Each scene shows the same named points in several views. A view is turned or mirrored, and shifted as a whole, has a little noise and may leave points out.
In the rows, zero is written as 100.

Scene 1
View 1
q93: [103, 107, 107, 112, 104, 94, 101, 90, 99, 102, 95, 98, 95, 92, 99, 96, 117, 101, 91, 99, 94, 96, 90, 88, 88, 92, 97, 95, 95, 96]
q747: [100, 119, 103, 115, 128, 90, 114, 104, 111, 92, 95, 106, 89, 95, 94, 95, 104, 90, 99, 107, 97, 95, 100, 93, 93, 109, 100, 84, 98, 86]
q179: [89, 105, 89, 109, 119, 112, 93, 100, 98, 97, 97, 100, 88, 79, 98, 108, 112, 97, 90, 105, 110, 93, 92, 109, 76, 78, 96, 85, 98, 93]
q511: [81, 131, 90, 112, 161, 86, 121, 132, 123, 77, 98, 113, 80, 93, 89, 96, 79, 81, 105, 116, 115, 95, 114, 108, 91, 115, 95, 65, 107, 73]
q506: [91, 119, 97, 112, 133, 92, 110, 111, 111, 89, 97, 106, 87, 91, 94, 97, 98, 91, 98, 108, 106, 96, 102, 100, 88, 103, 96, 79, 102, 85]
q812: [96, 103, 95, 109, 106, 106, 94, 93, 96, 101, 95, 101, 91, 84, 99, 106, 116, 100, 88, 101, 103, 96, 88, 103, 79, 82, 99, 91, 97, 99]
q659: [90, 114, 84, 114, 143, 119, 105, 109, 111, 90, 98, 105, 79, 74, 94, 111, 109, 81, 101, 118, 111, 88, 99, 117, 81, 90, 102, 72, 97, 82]
q589: [92, 114, 103, 109, 118, 87, 102, 104, 102, 95, 96, 101, 93, 94, 96, 94, 101, 101, 91, 100, 105, 98, 96, 91, 87, 95, 91, 88, 101, 90]
q368: [104, 110, 108, 109, 100, 82, 105, 94, 99, 99, 93, 105, 98, 102, 97, 93, 107, 104, 88, 94, 92, 103, 92, 87, 90, 102, 98, 99, 99, 100]
q5: [80, 121, 97, 109, 140, 88, 105, 117, 108, 87, 99, 102, 87, 89, 93, 93, 90, 95, 97, 107, 115, 94, 104, 97, 86, 95, 86, 75, 105, 80]
q398: [84, 102, 98, 101, 96, 87, 86, 99, 87, 101, 96, 98, 99, 92, 99, 97, 101, 117, 80, 89, 111, 104, 89, 94, 77, 76, 86, 97, 104, 103]
q132: [104, 95, 104, 106, 79, 98, 88, 79, 87, 109, 92, 98, 100, 92, 102, 102, 123, 113, 80, 89, 94, 103, 81, 93, 79, 80, 99, 107, 97, 111]
q775: [101, 98, 96, 108, 95, 109, 91, 87, 93, 105, 95, 100, 94, 84, 101, 108, 122, 104, 85, 98, 99, 98, 85, 103, 77, 79, 102, 97, 96, 104]
q33: [88, 99, 95, 103, 95, 99, 83, 94, 87, 103, 96, 97, 96, 85, 101, 102, 110, 113, 81, 92, 109, 101, 85, 99, 74, 71, 90, 97, 101, 103]
q349: [107, 106, 99, 111, 104, 98, 105, 93, 102, 99, 92, 107, 92, 94, 98, 104, 115, 96, 91, 101, 93, 100, 91, 100, 86, 99, 106, 95, 97, 100]
q324: [105, 102, 99, 108, 93, 97, 99, 89, 96, 102, 92, 106, 96, 95, 100, 105, 115, 103, 85, 95, 93, 103, 87, 100, 83, 93, 104, 101, 98, 105]
q531: [81, 106, 91, 109, 125, 113, 88, 102, 97, 98, 100, 94, 88, 72, 98, 104, 111, 99, 91, 106, 117, 89, 92, 105, 75, 69, 89, 80, 98, 89]
q354: [89, 102, 82, 100, 102, 96, 94, 108, 93, 94, 91, 114, 93, 94, 97, 112, 95, 106, 81, 94, 111, 109, 93, 119, 73, 88, 101, 94, 108, 107]
q536: [87, 99, 85, 101, 100, 101, 87, 102, 90, 98, 94, 106, 93, 88, 99, 110, 103, 109, 80, 94, 112, 104, 89, 113, 71, 77, 96, 94, 105, 106]
q428: [96, 106, 109, 107, 97, 84, 95, 92, 93, 102, 95, 96, 99, 96, 99, 92, 109, 111, 85, 91, 99, 101, 89, 84, 86, 87, 90, 99, 100, 99]
q712: [97, 104, 105, 109, 99, 97, 91, 88, 93, 104, 96, 94, 97, 87, 100, 97, 117, 107, 86, 96, 101, 96, 86, 88, 83, 80, 92, 96, 96, 98]
q810: [97, 111, 103, 111, 113, 92, 102, 98, 102, 97, 96, 100, 93, 92, 97, 96, 109, 99, 92, 101, 100, 97, 93, 92, 87, 95, 95, 90, 98, 93]
View 2
q179: [88, 107, 98, 103, 99, 109, 107, 97, 119, 102, 109, 99, 92, 88, 99, 89, 94, 100, 104, 102, 97, 90, 80, 106, 79, 107, 115, 92, 99, 88]
q589: [100, 94, 105, 97, 99, 92, 112, 98, 122, 102, 109, 109, 94, 81, 89, 101, 96, 97, 85, 82, 98, 89, 92, 117, 75, 113, 106, 100, 107, 97]
q428: [101, 96, 108, 91, 111, 90, 117, 108, 106, 96, 124, 115, 96, 80, 93, 95, 89, 107, 94, 86, 84, 86, 91, 134, 77, 115, 99, 102, 108, 98]
q132: [96, 102, 103, 85, 119, 102, 116, 115, 97, 96, 133, 107, 97, 88, 96, 87, 85, 114, 116, 99, 67, 93, 87, 142, 82, 113, 96, 97, 110, 95]
q354: [95, 102, 85, 85, 101, 94, 107, 95, 128, 99, 119, 101, 99, 87, 100, 91, 112, 111, 117, 94, 86, 100, 74, 107, 82, 108, 100, 107, 111, 103]
q398: [97, 104, 97, 92, 108, 87, 116, 104, 109, 92, 128, 116, 96, 80, 100, 86, 98, 114, 104, 90, 87, 84, 79, 121, 80, 112, 102, 108, 105, 101]
q93: [98, 95, 109, 92, 109, 102, 113, 107, 109, 102, 116, 105, 94, 86, 89, 99, 85, 100, 96, 91, 83, 92, 95, 133, 77, 113, 102, 93, 109, 93]
q812: [92, 104, 101, 96, 105, 108, 109, 103, 113, 101, 115, 100, 94, 89, 96, 91, 90, 103, 106, 100, 86, 92, 85, 119, 79, 109, 108, 93, 103, 90]
q5: [98, 97, 102, 106, 87, 89, 108, 88, 135, 102, 99, 109, 93, 78, 91, 102, 104, 90, 75, 79, 117, 85, 88, 98, 73, 110, 115, 101, 101, 96]
q747: [101, 88, 109, 97, 94, 100, 107, 96, 131, 109, 96, 100, 94, 84, 83, 112, 95, 86, 79, 81, 100, 97, 101, 117, 72, 113, 107, 93, 110, 94]
q506: [98, 93, 104, 100, 90, 98, 106, 91, 135, 107, 96, 101, 94, 83, 87, 107, 101, 88, 81, 82, 107, 94, 93, 106, 73, 110, 111, 95, 107, 95]
q810: [99, 95, 107, 96, 102, 98, 111, 101, 117, 103, 110, 106, 95, 84, 89, 100, 91, 97, 89, 87, 92, 91, 93, 123, 75, 113, 105, 96, 108, 95]
q531: [85, 113, 99, 112, 97, 106, 109, 96, 116, 99, 110, 105, 90, 85, 102, 83, 90, 100, 99, 102, 106, 79, 77, 99, 78, 106, 122, 94, 91, 85]
q368: [104, 88, 108, 85, 108, 93, 114, 106, 115, 102, 117, 108, 97, 83, 86, 105, 93, 101, 92, 82, 81, 96, 98, 135, 77, 116, 95, 100, 115, 100]
q775: [91, 105, 101, 92, 111, 111, 111, 107, 106, 100, 121, 99, 95, 91, 98, 88, 87, 107, 115, 104, 77, 94, 84, 127, 81, 110, 105, 92, 105, 90]
q536: [92, 107, 89, 91, 105, 97, 109, 99, 117, 96, 123, 104, 97, 87, 103, 84, 104, 113, 117, 99, 86, 92, 73, 111, 83, 107, 105, 104, 105, 98]
q349: [98, 93, 104, 88, 105, 107, 108, 104, 119, 106, 110, 97, 96, 90, 88, 102, 92, 97, 101, 93, 81, 101, 94, 128, 78, 112, 100, 92, 112, 93]
q712: [95, 102, 107, 96, 111, 100, 115, 108, 103, 97, 122, 110, 93, 84, 94, 90, 84, 106, 99, 94, 84, 85, 89, 131, 78, 113, 105, 96, 104, 92]
q33: [92, 108, 97, 95, 110, 96, 115, 105, 105, 93, 128, 111, 95, 84, 102, 82, 92, 114, 111, 98, 85, 84, 77, 121, 82, 110, 105, 103, 102, 95]
q324: [97, 96, 102, 84, 111, 104, 111, 107, 112, 102, 119, 100, 97, 89, 92, 97, 92, 105, 109, 95, 74, 100, 90, 132, 80, 112, 97, 95, 113, 96]
q659: [86, 104, 98, 108, 86, 118, 100, 87, 136, 111, 89, 88, 91, 91, 93, 99, 97, 85, 94, 101, 110, 96, 85, 92, 75, 104, 122, 85, 98, 83]
q511: [100, 88, 100, 105, 74, 91, 99, 77, 159, 112, 78, 99, 94, 80, 84, 117, 116, 76, 65, 71, 129, 96, 93, 82, 70, 108, 117, 98, 107, 99]
View 3
q506: [87, 99, 92, 96, 91, 106, 91, 104, 97, 89, 102, 71, 103, 106, 104, 88, 99, 92, 101, 78, 104, 108, 92, 117, 115, 90, 91, 101, 114, 81]
q536: [82, 101, 97, 117, 97, 117, 91, 117, 92, 95, 84, 123, 99, 101, 107, 90, 104, 107, 101, 88, 118, 112, 76, 92, 104, 107, 93, 105, 113, 95]
q349: [95, 92, 92, 105, 106, 118, 90, 107, 101, 89, 98, 94, 97, 103, 112, 79, 107, 101, 104, 78, 109, 117, 105, 97, 104, 108, 99, 106, 98, 101]
q511: [74, 106, 82, 89, 76, 94, 96, 99, 100, 90, 107, 47, 98, 110, 101, 92, 91, 83, 102, 73, 91, 102, 81, 140, 128, 68, 86, 96, 126, 66]
q589: [89, 93, 99, 97, 101, 108, 87, 113, 88, 90, 94, 85, 106, 105, 105, 87, 107, 91, 102, 82, 111, 104, 97, 108, 108, 100, 95, 107, 111, 84]
q775: [99, 95, 101, 113, 103, 125, 86, 110, 98, 91, 93, 114, 105, 100, 108, 84, 106, 112, 98, 85, 121, 121, 94, 86, 100, 119, 94, 105, 101, 105]
q428: [94, 86, 107, 100, 113, 115, 83, 121, 82, 91, 87, 103, 109, 103, 108, 85, 115, 92, 104, 86, 121, 104, 105, 94, 99, 114, 101, 113, 103, 92]
q747: [93, 93, 91, 92, 98, 108, 90, 104, 98, 87, 104, 67, 102, 106, 107, 83, 103, 90, 103, 75, 103, 109, 104, 115, 112, 95, 96, 105, 106, 86]
q531: [95, 105, 106, 105, 82, 117, 82, 106, 94, 90, 98, 99, 122, 102, 94, 96, 97, 110, 87, 87, 122, 117, 72, 102, 109, 107, 77, 96, 119, 85]
q398: [85, 93, 106, 108, 105, 114, 85, 124, 80, 95, 81, 118, 107, 102, 106, 90, 112, 97, 102, 91, 123, 103, 86, 93, 101, 111, 96, 110, 112, 90]
q132: [100, 87, 105, 112, 117, 126, 84, 119, 89, 91, 86, 124, 104, 100, 112, 80, 116, 106, 103, 87, 125, 115, 104, 78, 93, 126, 102, 112, 95, 108]
q810: [95, 92, 99, 98, 103, 113, 86, 111, 92, 89, 96, 88, 107, 104, 106, 85, 107, 95, 101, 82, 113, 109, 101, 103, 106, 105, 96, 107, 105, 90]
q368: [92, 85, 98, 99, 115, 113, 88, 117, 89, 90, 91, 92, 99, 104, 113, 80, 114, 89, 109, 81, 112, 105, 112, 100, 102, 108, 106, 113, 99, 95]
q33: [91, 95, 107, 112, 102, 119, 84, 120, 85, 94, 83, 122, 110, 101, 104, 90, 109, 106, 98, 90, 126, 110, 84, 88, 99, 117, 93, 107, 110, 95]
q812: [97, 97, 100, 109, 98, 121, 86, 109, 97, 90, 95, 104, 107, 101, 105, 86, 104, 108, 97, 84, 117, 118, 90, 94, 104, 112, 91, 103, 105, 98]
q179: [93, 103, 98, 109, 88, 118, 87, 105, 99, 90, 98, 101, 110, 102, 101, 91, 98, 111, 93, 84, 116, 119, 79, 100, 108, 107, 84, 98, 113, 93]
q5: [83, 100, 98, 93, 86, 102, 89, 109, 89, 91, 98, 72, 111, 107, 98, 94, 100, 88, 98, 82, 107, 101, 82, 122, 116, 87, 86, 101, 123, 71]
q659: [94, 110, 88, 104, 76, 115, 91, 92, 112, 87, 111, 76, 108, 104, 99, 91, 88, 111, 91, 76, 105, 125, 76, 114, 118, 94, 78, 91, 116, 87]
View 4
q712: [96, 117, 102, 101, 87, 116, 87, 92, 96, 107, 108, 93, 111, 92, 99, 119, 111, 95, 111, 92, 87, 93, 101, 78, 114, 96, 107, 105, 113, 109]
q132: [96, 124, 96, 89, 86, 109, 87, 96, 90, 104, 107, 93, 112, 95, 90, 114, 125, 102, 121, 83, 97, 99, 96, 72, 123, 102, 112, 100, 104, 118]
q531: [103, 105, 105, 107, 94, 129, 82, 93, 99, 113, 119, 97, 112, 103, 113, 113, 89, 77, 97, 110, 77, 67, 102, 76, 122, 88, 92, 120, 119, 108]
q775: [102, 123, 97, 91, 92, 117, 90, 100, 88, 108, 110, 95, 115, 100, 98, 106, 111, 96, 112, 94, 94, 84, 99, 76, 125, 99, 102, 106, 110, 116]
q179: [106, 111, 102, 101, 98, 125, 88, 98, 93, 113, 111, 97, 111, 104, 108, 106, 94, 86, 95, 107, 83, 71, 99, 82, 125, 94, 94, 112, 117, 108]
q354: [112, 102, 98, 95, 103, 109, 83, 94, 95, 112, 103, 100, 96, 115, 92, 105, 107, 93, 86, 97, 88, 78, 87, 88, 143, 105, 101, 99, 103, 111]
q589: [101, 107, 109, 111, 95, 115, 90, 90, 102, 113, 98, 96, 100, 96, 101, 119, 98, 95, 87, 98, 78, 90, 99, 96, 112, 98, 103, 97, 119, 93]
q5: [106, 95, 115, 120, 100, 122, 88, 88, 107, 118, 99, 98, 96, 101, 109, 120, 82, 86, 70, 110, 67, 77, 99, 103, 112, 93, 95, 103, 125, 85]
q324: [102, 123, 99, 92, 94, 110, 94, 99, 89, 108, 100, 95, 110, 98, 94, 107, 114, 104, 105, 89, 94, 93, 97, 87, 122, 103, 106, 96, 109, 109]
q810: [100, 115, 107, 106, 94, 116, 94, 94, 98, 112, 99, 95, 106, 94, 101, 116, 101, 98, 94, 97, 83, 91, 101, 93, 111, 98, 103, 98, 118, 96]
q536: [107, 103, 98, 96, 97, 112, 80, 93, 96, 109, 110, 98, 102, 111, 95, 109, 108, 89, 98, 97, 87, 78, 90, 78, 139, 101, 101, 106, 104, 116]
q349: [104, 125, 102, 96, 97, 115, 100, 101, 89, 111, 96, 96, 110, 97, 98, 105, 106, 104, 97, 94, 91, 90, 99, 95, 117, 102, 102, 95, 116, 101]
q368: [99, 118, 106, 103, 92, 107, 95, 93, 97, 109, 92, 94, 102, 92, 93, 117, 113, 107, 97, 87, 88, 102, 97, 97, 111, 104, 110, 89, 113, 96]
q747: [104, 116, 112, 110, 100, 120, 102, 97, 97, 116, 90, 96, 104, 93, 106, 111, 91, 101, 79, 102, 79, 87, 103, 109, 105, 98, 98, 93, 127, 84]
q812: [103, 118, 100, 97, 94, 120, 91, 98, 92, 110, 108, 96, 112, 100, 102, 108, 104, 93, 103, 98, 88, 81, 99, 82, 122, 97, 99, 106, 114, 110]
q93: [97, 123, 105, 101, 90, 115, 95, 96, 94, 110, 100, 93, 111, 90, 100, 115, 108, 101, 104, 92, 87, 95, 102, 90, 109, 98, 106, 98, 117, 100]
q511: [116, 94, 120, 125, 114, 125, 98, 93, 106, 125, 87, 102, 91, 106, 114, 110, 67, 89, 44, 119, 63, 68, 100, 126, 110, 96, 87, 96, 135, 70]
q428: [95, 112, 105, 104, 87, 109, 86, 88, 100, 107, 102, 93, 103, 92, 94, 124, 114, 99, 105, 87, 85, 101, 98, 84, 112, 100, 111, 97, 110, 103]
q506: [107, 108, 112, 112, 102, 121, 96, 95, 99, 118, 94, 98, 101, 99, 108, 111, 87, 94, 74, 106, 76, 79, 101, 106, 112, 97, 95, 98, 126, 86]
View 5
q179: [94, 121, 112, 111, 96, 100, 94, 84, 90, 108, 98, 127, 96, 122, 112, 92, 88, 101, 105, 117, 98, 90, 91, 94, 93, 95, 118, 111, 103, 109]
q531: [98, 129, 119, 113, 102, 100, 91, 80, 84, 106, 86, 132, 100, 128, 106, 89, 87, 98, 103, 116, 91, 90, 95, 93, 93, 102, 121, 113, 97, 114]
q511: [109, 141, 110, 78, 115, 107, 88, 109, 86, 88, 93, 152, 123, 108, 112, 94, 92, 137, 83, 125, 121, 80, 56, 117, 121, 101, 123, 101, 126, 139]
q747: [101, 122, 92, 95, 105, 104, 104, 102, 90, 97, 99, 122, 101, 100, 109, 96, 99, 126, 87, 122, 113, 93, 71, 97, 108, 84, 111, 108, 107, 122]
q132: [83, 98, 85, 118, 88, 91, 113, 84, 95, 123, 106, 94, 81, 110, 115, 93, 96, 96, 109, 127, 91, 107, 110, 92, 93, 77, 103, 117, 79, 100]
q428: [91, 111, 84, 107, 100, 93, 112, 91, 89, 115, 93, 103, 92, 107, 110, 92, 98, 111, 99, 131, 94, 106, 102, 100, 105, 81, 105, 115, 79, 115]
q589: [97, 121, 94, 99, 105, 98, 104, 96, 87, 106, 92, 119, 102, 108, 110, 92, 96, 118, 94, 129, 102, 98, 87, 105, 109, 88, 111, 111, 94, 121]
q368: [91, 108, 79, 101, 98, 96, 113, 99, 92, 112, 102, 104, 93, 99, 113, 95, 100, 118, 95, 131, 104, 104, 91, 102, 108, 76, 103, 112, 89, 115]
q33: [87, 111, 100, 114, 94, 90, 103, 81, 90, 121, 95, 111, 92, 122, 115, 90, 89, 95, 110, 128, 86, 102, 111, 102, 98, 91, 111, 115, 82, 108]
q349: [91, 109, 90, 106, 93, 99, 106, 94, 96, 109, 110, 110, 89, 104, 115, 96, 96, 112, 100, 121, 107, 97, 85, 93, 98, 79, 107, 110, 102, 107]
q810: [95, 118, 92, 103, 101, 99, 106, 94, 89, 107, 96, 115, 96, 107, 110, 94, 98, 115, 95, 125, 102, 98, 87, 97, 103, 84, 110, 112, 94, 116]
q712: [91, 114, 93, 113, 98, 96, 108, 86, 89, 113, 93, 106, 89, 112, 107, 91, 97, 104, 101, 124, 92, 103, 102, 91, 96, 84, 107, 116, 82, 110]
q5: [103, 134, 106, 92, 112, 101, 95, 98, 84, 99, 85, 137, 113, 114, 109, 91, 93, 123, 90, 127, 104, 90, 79, 110, 113, 98, 119, 107, 103, 132]
q324: [87, 103, 88, 109, 89, 95, 108, 91, 96, 116, 110, 105, 87, 107, 117, 95, 95, 106, 105, 125, 102, 100, 96, 96, 97, 79, 106, 112, 94, 104]
q506: [101, 127, 101, 94, 106, 103, 98, 99, 88, 99, 96, 131, 106, 108, 111, 94, 94, 123, 91, 123, 110, 90, 74, 103, 109, 92, 116, 107, 109, 124]
q398: [88, 113, 95, 108, 97, 88, 104, 86, 89, 122, 93, 112, 97, 119, 116, 90, 91, 102, 107, 135, 88, 103, 110, 111, 106, 90, 110, 114, 80, 115]
q659: [103, 130, 121, 104, 100, 108, 87, 90, 90, 94, 101, 142, 102, 119, 110, 94, 88, 110, 97, 109, 110, 80, 69, 90, 94, 100, 123, 107, 123, 114]
q536: [85, 110, 105, 109, 90, 90, 97, 84, 94, 122, 105, 120, 97, 123, 122, 92, 85, 97, 114, 129, 93, 95, 105, 110, 100, 94, 114, 111, 95, 108]
q93: [94, 112, 88, 108, 99, 99, 110, 93, 90, 108, 98, 106, 89, 104, 108, 94, 100, 112, 96, 122, 101, 101, 91, 89, 99, 79, 106, 113, 90, 111]
q354: [84, 107, 101, 102, 88, 89, 96, 90, 97, 122, 112, 124, 100, 120, 128, 94, 84, 102, 114, 133, 101, 93, 99, 119, 106, 93, 114, 107, 102, 111]
q812: [91, 113, 102, 112, 94, 98, 101, 86, 92, 112, 102, 115, 91, 116, 112, 93, 92, 101, 105, 119, 97, 95, 95, 92, 93, 87, 112, 112, 97, 106]

In a view up to two points have been moved. Name them for each view, in the order of its rows, or write -.
view 1 => q398, q531
view 2 => q93
view 3 => -
view 4 => -
view 5 => -

Scene 2
View 1
q559: [93, 111, 125, 84, 106, 108, 95, 92, 89, 108, 83, 104, 98, 92, 105, 101, 97, 88, 103, 96, 96, 106, 95, 82, 105, 96, 118, 97, 96, 102]
q173: [107, 101, 106, 95, 116, 114, 97, 104, 91, 110, 87, 81, 104, 101, 117, 119, 91, 107, 124, 77, 104, 100, 83, 81, 85, 104, 109, 108, 82, 102]
q394: [97, 118, 109, 90, 102, 102, 125, 94, 98, 110, 97, 121, 89, 99, 126, 89, 107, 79, 111, 109, 91, 99, 118, 63, 115, 95, 110, 81, 90, 88]
q284: [94, 113, 115, 104, 116, 105, 116, 93, 111, 118, 81, 104, 76, 95, 136, 111, 92, 100, 127, 90, 100, 96, 86, 80, 112, 104, 126, 92, 73, 86]
q548: [109, 107, 103, 71, 102, 112, 90, 108, 65, 92, 115, 89, 125, 89, 89, 92, 115, 67, 90, 103, 106, 106, 118, 63, 79, 90, 109, 103, 106, 118]
q91: [125, 100, 91, 60, 80, 115, 132, 103, 65, 108, 93, 125, 149, 144, 97, 80, 111, 102, 99, 102, 55, 109, 151, 52, 97, 91, 17, 85, 133, 97]
q484: [101, 108, 114, 85, 103, 109, 106, 96, 89, 110, 86, 105, 104, 104, 111, 101, 99, 94, 110, 94, 90, 104, 102, 76, 102, 98, 100, 95, 96, 98]
q110: [97, 109, 119, 83, 108, 109, 91, 97, 85, 104, 91, 96, 103, 89, 103, 102, 101, 84, 103, 94, 102, 104, 96, 79, 96, 96, 120, 101, 94, 107]
q821: [97, 116, 107, 94, 112, 104, 110, 100, 95, 105, 104, 100, 87, 85, 124, 100, 106, 76, 113, 102, 109, 97, 103, 69, 101, 97, 133, 93, 81, 98]
q650: [114, 101, 100, 73, 100, 116, 100, 107, 70, 102, 99, 93, 130, 110, 96, 98, 106, 92, 102, 91, 90, 106, 115, 68, 82, 95, 78, 103, 109, 109]
q215: [104, 109, 99, 103, 119, 109, 111, 105, 99, 108, 102, 86, 89, 91, 133, 112, 99, 92, 127, 88, 113, 94, 92, 71, 91, 104, 127, 100, 72, 95]
q345: [109, 103, 102, 92, 111, 113, 107, 104, 90, 110, 91, 90, 106, 105, 119, 111, 96, 103, 121, 84, 99, 100, 95, 75, 89, 102, 100, 103, 87, 99]
View 2
q821: [111, 89, 86, 111, 100, 108, 98, 92, 88, 103, 113, 111, 65, 107, 110, 106, 76, 100, 99, 105, 95, 103, 74, 106, 74, 91, 109, 101, 114, 101]
q215: [108, 96, 83, 98, 119, 98, 106, 85, 97, 122, 111, 110, 71, 108, 119, 106, 70, 99, 99, 110, 97, 116, 90, 102, 71, 87, 99, 99, 115, 112]
q345: [106, 94, 93, 92, 104, 83, 110, 90, 90, 117, 92, 107, 83, 100, 108, 100, 77, 92, 94, 92, 102, 118, 106, 107, 77, 90, 108, 100, 117, 122]
q284: [114, 96, 94, 103, 119, 95, 115, 81, 78, 116, 108, 119, 90, 104, 124, 104, 65, 96, 115, 112, 101, 96, 87, 99, 73, 71, 106, 95, 99, 98]
q394: [122, 71, 98, 128, 90, 103, 107, 94, 65, 104, 103, 115, 81, 92, 100, 114, 84, 97, 99, 97, 107, 93, 72, 104, 82, 84, 125, 93, 122, 94]
q559: [105, 98, 97, 95, 83, 95, 103, 96, 81, 88, 95, 111, 81, 104, 107, 91, 79, 91, 107, 88, 92, 94, 89, 113, 80, 88, 116, 104, 100, 106]
q484: [110, 89, 100, 99, 88, 87, 109, 95, 77, 101, 89, 109, 86, 96, 103, 98, 82, 90, 100, 85, 101, 102, 96, 110, 82, 88, 118, 100, 112, 112]
q548: [100, 89, 85, 97, 65, 101, 86, 109, 99, 85, 93, 97, 52, 104, 86, 94, 95, 94, 79, 76, 90, 117, 88, 121, 81, 116, 117, 112, 129, 124]
q650: [104, 84, 98, 93, 72, 81, 101, 105, 89, 101, 76, 98, 76, 92, 85, 95, 96, 88, 78, 68, 102, 123, 109, 117, 85, 108, 121, 105, 132, 132]
q173: [101, 105, 90, 81, 109, 81, 110, 88, 98, 116, 93, 106, 82, 106, 115, 93, 72, 91, 98, 94, 97, 119, 111, 107, 74, 89, 101, 103, 108, 125]
q110: [103, 99, 91, 92, 83, 97, 98, 98, 90, 89, 97, 107, 72, 107, 106, 91, 80, 92, 100, 89, 90, 101, 91, 115, 79, 95, 112, 107, 106, 112]
q91: [121, 47, 123, 119, 53, 62, 116, 111, 53, 111, 48, 97, 102, 60, 58, 109, 117, 80, 64, 43, 128, 122, 117, 115, 99, 106, 149, 89, 159, 135]
View 3
q91: [132, 117, 132, 151, 132, 93, 69, 132, 108, 155, 113, 122, 94, 126, 89, 84, 131, 141, 86, 179, 106, 91, 68, 76, 104, 79, 119, 147, 141, 111]
q484: [108, 113, 126, 119, 110, 102, 94, 95, 101, 113, 90, 90, 105, 111, 95, 88, 103, 103, 111, 112, 100, 100, 112, 85, 83, 92, 109, 107, 106, 119]
q559: [100, 107, 130, 120, 106, 101, 97, 85, 104, 110, 80, 87, 104, 110, 102, 88, 99, 95, 119, 98, 96, 107, 120, 88, 77, 94, 120, 101, 102, 117]
q345: [107, 125, 121, 111, 95, 103, 107, 101, 91, 106, 96, 86, 110, 101, 96, 98, 102, 108, 110, 105, 102, 92, 102, 82, 83, 90, 93, 107, 100, 119]
q215: [109, 118, 121, 99, 94, 106, 106, 96, 84, 80, 98, 80, 116, 93, 89, 96, 99, 96, 108, 89, 96, 91, 110, 82, 78, 101, 88, 89, 79, 118]
q548: [106, 101, 155, 138, 89, 88, 98, 105, 95, 107, 88, 108, 105, 95, 115, 97, 117, 114, 106, 102, 85, 105, 80, 76, 72, 99, 139, 108, 96, 95]
q284: [107, 116, 109, 95, 113, 114, 97, 83, 95, 88, 92, 72, 112, 108, 82, 86, 92, 84, 114, 95, 102, 96, 135, 91, 83, 98, 85, 88, 88, 130]
q394: [119, 98, 125, 116, 129, 106, 73, 94, 101, 92, 98, 93, 106, 113, 79, 76, 109, 92, 99, 118, 94, 100, 118, 87, 87, 103, 109, 95, 92, 117]
q173: [100, 131, 119, 106, 85, 103, 119, 97, 89, 106, 91, 80, 112, 97, 101, 103, 95, 106, 117, 94, 103, 93, 107, 83, 79, 88, 90, 105, 99, 121]
q650: [110, 118, 139, 134, 95, 92, 100, 112, 97, 126, 95, 106, 103, 103, 107, 98, 115, 124, 105, 122, 97, 97, 80, 77, 83, 88, 119, 122, 114, 107]
q821: [110, 101, 131, 110, 106, 103, 91, 91, 93, 81, 93, 89, 111, 99, 91, 86, 104, 90, 107, 93, 89, 101, 114, 84, 76, 106, 110, 87, 79, 112]
View 4
q173: [82, 79, 111, 111, 73, 99, 78, 99, 109, 129, 105, 99, 110, 94, 106, 103, 109, 120, 99, 97, 77, 93, 96, 94, 78, 100, 85, 122, 111, 97]
q91: [123, 108, 68, 156, 96, 100, 80, 75, 58, 119, 100, 94, 72, 152, 145, 20, 108, 107, 80, 99, 52, 68, 121, 106, 121, 48, 46, 84, 122, 120]
q110: [91, 96, 84, 104, 81, 83, 70, 105, 101, 114, 88, 101, 101, 87, 112, 93, 114, 116, 108, 81, 87, 102, 103, 92, 94, 107, 93, 108, 113, 104]
q484: [91, 97, 86, 121, 89, 95, 74, 95, 94, 116, 96, 90, 98, 94, 122, 86, 109, 109, 98, 81, 80, 92, 105, 97, 90, 97, 82, 113, 119, 110]
q821: [91, 97, 87, 98, 86, 90, 71, 104, 114, 100, 87, 90, 108, 72, 125, 108, 102, 111, 105, 76, 88, 88, 86, 108, 92, 114, 90, 105, 120, 107]
q650: [106, 93, 85, 117, 75, 87, 74, 96, 89, 122, 94, 109, 92, 121, 116, 62, 113, 122, 98, 101, 70, 90, 108, 97, 108, 81, 75, 94, 111, 104]
q345: [90, 85, 104, 115, 79, 100, 78, 96, 104, 122, 103, 96, 106, 97, 116, 94, 106, 117, 96, 94, 75, 87, 96, 101, 86, 95, 79, 115, 114, 102]
q394: [97, 107, 77, 117, 101, 97, 73, 93, 100, 95, 89, 77, 98, 80, 142, 93, 98, 100, 96, 69, 83, 77, 91, 113, 95, 103, 77, 104, 128, 118]
q284: [76, 91, 102, 115, 95, 107, 77, 95, 112, 111, 102, 75, 111, 66, 125, 121, 100, 102, 97, 73, 87, 86, 90, 104, 70, 113, 86, 130, 124, 110]
q559: [88, 100, 81, 113, 88, 87, 70, 102, 96, 114, 89, 92, 100, 83, 116, 94, 114, 109, 106, 75, 88, 103, 109, 90, 89, 108, 94, 114, 117, 108]

In a view up to two points have been moved. Name them for each view, in the order of its rows, or write -.
view 1 => q548
view 2 => q394
view 3 => -
view 4 => q821
